Points, in no order, along strands that fork and pass close to each other.
Points whose rows are less than 69.3 apart are linked; no others are. Some points are linked to none.
Q_37: [-67,10,-1,-20,-50,-16,-27,10,11,18,60,2,-20,-21,14,19,7,-15,-6,-1,10,-5,-25]
Q_562: [22,-10,18,19,13,-1,33,-4,-3,-7,-39,-33,29,-11,13,-45,-37,31,2,47,-15,20,4]
Q_579: [-3,6,16,24,7,5,-8,13,4,-14,2,21,-19,7,-27,-36,15,-23,-3,-42,4,-21,-19]
Q_458: [-16,-38,11,-10,8,-15,27,-23,-32,-16,-6,-17,6,10,3,40,1,3,-20,29,25,-12,-6]
Q_660: [-23,28,12,-25,-40,7,-40,-7,29,16,43,28,-36,-2,12,-27,28,-29,4,-9,10,-30,-34]
Q_126: [44,-15,-18,-5,-5,25,26,29,4,19,-23,47,-7,25,29,-39,-3,-13,28,10,-7,13,16]
Q_412: [7,13,13,-1,-36,9,-21,2,7,-8,6,38,-37,-14,43,-28,29,-27,46,-8,1,-32,4]
Q_844: [26,-34,-28,-4,9,16,43,34,-9,7,-8,10,-37,0,-3,-31,18,-9,24,28,11,14,-14]
Q_595: [-8,6,0,36,-10,28,23,-29,7,23,9,-36,48,37,-10,38,-23,23,-17,3,16,20,35]
Q_908: [-12,38,26,20,24,-2,-9,0,-22,-27,35,21,30,0,-33,29,-1,-8,-3,-43,-4,6,2]
Q_793: [15,-1,21,40,17,3,21,-4,10,-6,-22,-49,36,-7,-6,-29,-33,32,-12,25,-12,20,16]
Q_706: [16,5,-13,-30,-18,-6,-8,0,24,12,-1,36,-25,4,12,-21,-2,4,4,-14,8,-14,13]
Q_280: [36,-8,6,14,15,27,38,17,-3,-3,-45,-19,17,-12,15,-43,-24,13,24,65,-22,43,-6]
Q_257: [0,-29,-10,-25,8,-37,-23,1,-25,10,-27,-28,-9,-6,0,40,27,-10,-22,27,3,-11,-17]
Q_207: [-20,12,-20,-30,15,-29,-40,25,-6,16,15,9,10,-10,-26,23,5,-32,-9,-18,-6,-14,-14]
Q_953: [-20,6,-7,-12,20,-17,-28,23,5,9,19,17,4,-1,-32,5,1,-30,-23,-29,-1,-18,-22]
Q_200: [5,1,18,45,10,-12,17,-5,-3,-23,13,-18,34,-11,-9,-8,-28,31,-9,-19,-7,13,33]
Q_606: [29,19,-5,28,17,45,7,1,15,4,-42,-33,-9,25,-19,-6,14,1,4,3,-31,28,0]
Q_396: [-18,12,11,-10,-18,6,-1,-5,22,-7,40,48,-3,-2,-14,-44,-11,-15,-14,-29,22,-25,-9]
Q_915: [-8,-10,-7,8,-11,2,-27,11,4,-11,10,-22,-51,-50,14,-18,31,8,23,32,-17,-11,-54]
Q_478: [11,-44,4,-8,0,-25,16,1,-18,-17,-35,-35,-15,-20,4,-16,0,23,-3,36,4,11,-9]
Q_45: [-1,3,-14,-27,12,-4,21,-23,2,27,-6,1,24,45,-7,32,-9,2,-42,2,25,-5,8]
Q_243: [-1,24,8,36,1,-2,13,-11,-12,-21,28,11,32,5,-7,16,-24,27,-5,-30,7,16,34]
Q_780: [-44,-27,5,4,-4,-4,18,-13,-15,-41,30,-1,-6,-35,6,14,-17,7,9,17,22,-15,-26]
Q_917: [-7,-2,20,22,10,-13,23,-26,-28,-15,1,-37,54,5,-12,34,-17,28,-32,13,15,25,19]
Q_944: [3,0,-15,-32,-6,-25,-13,4,14,22,-4,20,-13,-1,-2,1,-3,1,-18,-19,7,-10,7]
Q_17: [21,-15,-3,26,21,42,37,11,21,4,-24,-16,10,36,-2,-13,-10,7,9,10,-3,2,10]
Q_289: [10,13,1,24,12,-7,4,-1,22,17,19,21,20,25,-27,-28,-11,5,-29,-39,9,-3,22]
Q_310: [-15,-16,1,9,-41,14,-15,21,8,-13,16,19,-41,-28,36,-35,16,-19,46,10,-4,-23,-12]
Q_68: [1,-8,9,4,-15,-8,-14,7,-1,-33,-5,-4,-29,-49,23,-34,-3,11,30,18,-22,-8,-8]
Q_742: [31,21,13,28,16,32,6,0,2,-10,-42,-15,-14,17,-8,-23,20,-9,13,-11,-31,14,-1]
Q_936: [-5,24,6,3,37,-13,-26,11,-15,9,4,-17,42,13,-32,37,-12,-9,-15,-30,-23,13,15]
Q_347: [5,18,25,2,-6,-11,-23,-14,-4,-38,-14,-2,-21,-47,21,-27,2,16,32,8,-36,-12,-9]
Q_402: [26,-22,2,-9,6,-10,18,-9,-17,-6,-54,-37,-15,-7,14,-14,2,31,10,53,-14,23,-10]
Q_957: [-42,-15,0,-5,10,-10,-30,12,-2,-12,21,-15,-12,-35,-11,19,15,-18,2,7,-16,-25,-52]
Q_80: [-25,11,-5,-31,-48,-11,-9,-8,11,0,35,21,-33,-14,39,25,4,1,24,9,23,-20,4]
Q_640: [43,-12,-19,11,1,34,41,39,-1,19,-28,17,-2,21,12,-29,3,-9,27,19,-9,39,21]
Q_253: [28,0,-16,-14,-8,13,10,12,12,12,-14,45,-21,17,19,-37,6,-4,19,-6,2,-9,18]
Q_704: [43,3,-24,-9,-6,8,5,10,-5,19,-38,8,-43,8,13,-9,26,9,20,1,-15,24,20]
Q_351: [-8,9,-5,19,8,4,33,-15,-10,-28,23,14,18,7,3,20,-24,19,1,-12,24,4,22]
Q_987: [9,-7,-18,-6,-15,-5,-31,10,13,7,3,-3,-56,-27,15,0,41,0,28,10,-4,-12,-29]
Q_507: [15,2,16,35,17,-9,11,3,4,-23,-13,-28,19,-12,-11,-28,-23,25,-5,-6,-19,13,16]
Q_899: [-26,2,-11,-73,-20,-23,-20,-23,5,22,47,26,19,-14,0,9,-6,-13,-41,8,31,-4,-18]
Q_681: [-41,-34,-3,-4,-37,5,1,17,9,-9,24,5,-31,-32,25,-17,-7,-1,27,12,14,-27,-16]
Q_708: [-9,-3,3,-7,25,-27,-18,1,-11,-17,-5,-20,6,-20,-16,32,-3,1,-11,-5,-18,-5,-9]
Q_263: [-6,-8,6,0,-17,-8,10,3,-2,-25,9,16,-15,-22,22,-2,-16,7,20,-10,5,-9,25]
Q_791: [-73,25,4,-29,-43,-5,-28,11,10,18,69,23,0,-20,-6,0,-3,-25,-18,-18,17,4,-27]
Q_508: [26,-49,-14,1,3,8,36,31,-9,-3,-25,6,-6,-3,20,-27,-1,2,31,34,-1,7,-1]
Q_250: [-4,-21,-7,1,12,4,37,-4,6,-7,10,16,8,20,3,5,-22,5,-1,-2,23,-23,9]
Q_464: [16,-10,-2,24,18,41,27,1,23,7,-40,-45,8,25,-12,0,-4,12,3,26,-10,17,3]
Q_662: [17,11,7,50,9,60,25,-1,27,16,-13,-12,26,42,-10,-20,-5,-4,5,-4,-3,-6,18]
Q_652: [-2,-38,3,-20,3,-28,8,-12,-22,-3,-27,-19,-4,19,3,32,17,3,-28,31,19,-11,0]
Q_583: [11,1,-20,4,27,-12,-8,31,0,5,-17,-11,-23,-6,-39,-5,27,-15,-16,-13,-14,17,-26]
Q_717: [9,28,29,39,17,28,5,-22,-5,-26,-5,1,13,25,-11,-1,-1,-2,10,-29,-22,-9,12]
Q_907: [-23,-25,-12,-3,13,-10,-22,19,3,-5,3,-13,-30,-26,-13,6,22,-12,-1,10,-7,-16,-43]
Q_215: [4,38,39,21,12,15,-7,-34,-15,-39,-11,0,7,3,-1,5,0,5,18,-23,-35,-3,0]
Q_745: [27,32,13,-10,-5,0,-28,-9,2,10,-19,33,-33,12,0,-22,41,-22,8,-40,-3,-11,-6]
Q_23: [11,-27,-24,-10,17,5,20,15,14,5,-14,5,-31,12,-3,-11,16,-2,8,8,10,-11,-18]
Q_309: [-9,5,12,29,-3,21,18,-41,-9,5,-4,-56,53,23,-10,41,-26,29,-22,19,6,25,21]
Q_929: [20,-7,-26,3,21,5,17,25,17,15,-15,5,-32,17,-23,-18,15,-8,-9,-8,4,11,-18]
Q_38: [-28,-8,-10,-69,-33,-18,-25,-16,22,25,43,22,-1,-20,6,-19,-2,-9,-36,4,19,-6,-16]
Q_211: [32,-13,0,41,-11,39,17,8,13,16,-39,-43,36,2,8,-27,-23,22,7,29,-17,44,37]
Q_372: [33,-10,-11,2,3,15,18,-2,-2,-2,-53,-28,-9,4,19,-13,-7,23,26,29,-29,30,13]
Q_249: [21,-14,-4,21,-2,1,19,7,14,26,-18,-18,17,26,-4,-13,-19,18,-19,-11,9,15,40]
Q_524: [2,-8,-9,-12,11,5,37,-20,10,16,1,11,20,46,1,15,-24,8,-24,8,32,-8,14]
Q_26: [-16,11,-25,-40,1,-29,-56,16,-1,38,23,3,-1,-21,0,26,19,-37,-5,1,4,-22,-28]
Q_335: [-8,31,21,17,29,-9,-20,-3,-18,-19,15,-9,40,-4,-35,34,-9,2,-3,-30,-31,17,2]
Q_873: [6,-16,6,4,2,-11,19,-16,-11,-9,-30,-30,9,10,11,21,-19,26,-7,10,-6,10,27]
Q_696: [-2,4,-16,-56,10,-21,-3,-23,1,31,6,19,21,24,-4,26,-9,-10,-42,4,20,-9,-3]
Q_399: [-15,39,11,-13,-1,-11,-34,-9,-16,-21,18,9,-8,-23,1,54,17,-3,18,-21,-22,-4,3]
Q_498: [-33,-31,6,-7,0,-15,25,-18,-28,-33,18,0,3,-9,-2,35,-8,2,-14,19,34,-16,-17]
Q_442: [-19,-7,13,13,7,-30,8,-9,-35,-31,18,-10,35,-15,-16,37,-20,23,-26,-2,24,23,9]
Q_790: [-29,-26,-7,-55,-36,-10,-11,-7,29,21,35,25,-10,-17,0,-46,-9,3,-35,1,27,-8,-19]
Q_420: [-22,-4,7,-2,18,-37,-10,5,-44,-19,19,-14,43,-16,-22,47,-14,-1,-30,-2,19,22,4]
Q_646: [-32,4,-17,-29,-12,-22,-36,4,-5,14,31,-3,-10,-22,9,52,20,-24,-4,10,10,-28,-31]
Q_688: [-2,22,-9,18,4,23,12,-29,6,14,3,-11,34,44,-11,43,-25,14,-11,-18,-4,13,28]
Q_84: [2,-34,1,-6,-9,-25,2,-2,-12,-25,-18,-14,-22,-36,20,-20,-6,19,17,24,-6,-2,-4]
Q_867: [-11,0,2,-11,26,-32,-24,15,-37,7,9,-25,51,-7,-27,40,-12,-16,-26,-13,-3,11,11]
Q_659: [-2,-10,-15,-14,-16,-9,-27,1,12,6,11,-6,-44,-26,29,26,28,7,22,22,0,-28,-25]
Q_932: [31,-21,-8,31,-9,17,21,18,11,26,-33,-22,16,16,8,-27,-15,20,-2,3,-3,36,50]
Q_617: [1,-3,-9,-19,-23,-3,-10,-10,10,-1,16,14,-34,-15,42,29,17,8,36,19,8,-33,1]
Q_785: [3,45,1,-16,9,1,-21,-21,-5,12,5,29,15,28,-13,34,1,-5,-9,-42,-18,-3,13]
Q_940: [-4,36,33,1,-2,-7,-23,-22,-12,-44,4,4,-12,-29,10,15,4,6,28,-10,-28,-10,3]
Q_395: [26,7,21,31,8,17,6,9,-7,-11,-23,22,-17,17,-12,-47,26,-29,9,-35,5,-5,-7]
Q_511: [-8,43,8,17,19,6,5,-10,-6,-12,42,37,31,24,-28,15,-7,-6,-12,-38,18,1,0]
Q_233: [-9,33,-5,-22,12,-15,-27,-10,-10,5,6,17,6,6,-1,54,5,-5,3,-23,-18,0,9]
Q_878: [-7,21,16,-17,-34,10,-15,-13,16,-3,21,45,-30,0,27,-20,23,-25,25,-12,12,-38,-12]
Q_354: [-18,3,6,6,16,0,-16,15,10,-8,19,22,-14,-1,-30,-12,14,-29,-11,-33,3,-24,-31]
Q_751: [-20,13,-20,-56,-1,-31,-22,-9,-15,22,25,23,24,-1,-1,42,-3,-21,-28,2,28,-5,-9]
Q_368: [20,23,23,50,7,41,11,-19,6,0,-13,1,21,44,-2,-24,1,-13,8,-30,-5,-6,18]
Q_180: [0,-7,-6,-24,26,-36,-32,-1,-29,6,-27,-40,13,-12,-6,42,15,-8,-19,13,-21,3,-9]
Q_863: [-40,26,15,-26,-29,1,-26,-2,17,1,58,42,-2,-13,-20,-24,-4,-28,-21,-30,18,-11,-22]
Q_182: [33,-37,1,10,10,18,37,26,-9,-7,-40,0,22,-6,33,-33,-19,5,30,57,-21,29,4]
Q_621: [31,-3,-13,1,2,9,1,-5,-4,-1,-41,-11,-23,2,28,2,7,16,28,13,-30,7,16]
Q_818: [39,-16,-15,25,-8,41,33,34,15,38,-30,-2,14,27,5,-36,-7,2,10,17,1,38,41]
Q_139: [-43,21,8,-10,-52,-4,-22,-1,9,-9,48,12,-30,-22,25,18,12,-11,28,-2,7,-13,-8]
Q_850: [-38,-41,6,7,-23,1,17,2,-9,-33,22,3,-17,-39,16,-13,-23,8,22,18,19,-22,-12]
Q_895: [18,-2,12,57,-4,34,16,-1,22,15,-21,-56,49,-4,0,-32,-17,28,-3,24,-11,29,37]
Q_560: [11,-4,-5,31,9,3,26,11,26,28,3,-7,27,29,-15,-31,-16,19,-23,-17,17,1,35]
Q_8: [31,-12,-30,-30,-7,-8,3,7,2,38,-38,7,-34,19,10,-3,15,16,-2,3,5,17,14]
Q_614: [3,-7,0,11,25,-15,-16,21,3,-16,-10,-20,-13,-18,-27,-7,6,5,-8,-17,-20,10,-11]
Q_267: [31,13,17,25,17,24,-3,-3,-14,-21,-35,0,-27,2,4,-35,42,-24,29,-13,-17,4,-19]
Q_151: [17,-12,-27,-45,-3,-31,-14,4,5,42,-25,5,-22,14,4,12,19,3,-26,2,9,3,4]
Q_195: [-2,45,-2,7,7,24,1,-29,6,19,12,12,32,52,-20,35,-16,-2,-16,-31,-6,10,16]
Q_901: [14,14,7,10,5,8,16,-5,19,3,18,43,7,24,-15,-55,-9,-13,-18,-30,18,-22,4]
Q_851: [-41,5,-9,-14,5,-12,-26,-4,-14,-8,36,-6,-3,-28,2,55,13,-24,8,16,5,-21,-41]

A fork is a point with three links. Follow the links from the first point to the second and name the forks in between, in order.
Q_396; Q_621: Q_932
Q_200; Q_180: Q_793
Q_917; Q_17: Q_940
Q_818; Q_351: Q_932 > Q_793
Q_929; Q_640: Q_793 > Q_932

A fork is a point with three links, a tip a point with one. Leave the first point through the second and follow the links. Name the first fork or tip that comes.
Q_595; Q_309: Q_511
Q_704; Q_621: Q_940
Q_944; Q_706: Q_932
Q_250; Q_351: Q_793
Q_464; Q_606: Q_907
Q_498; Q_780: Q_660
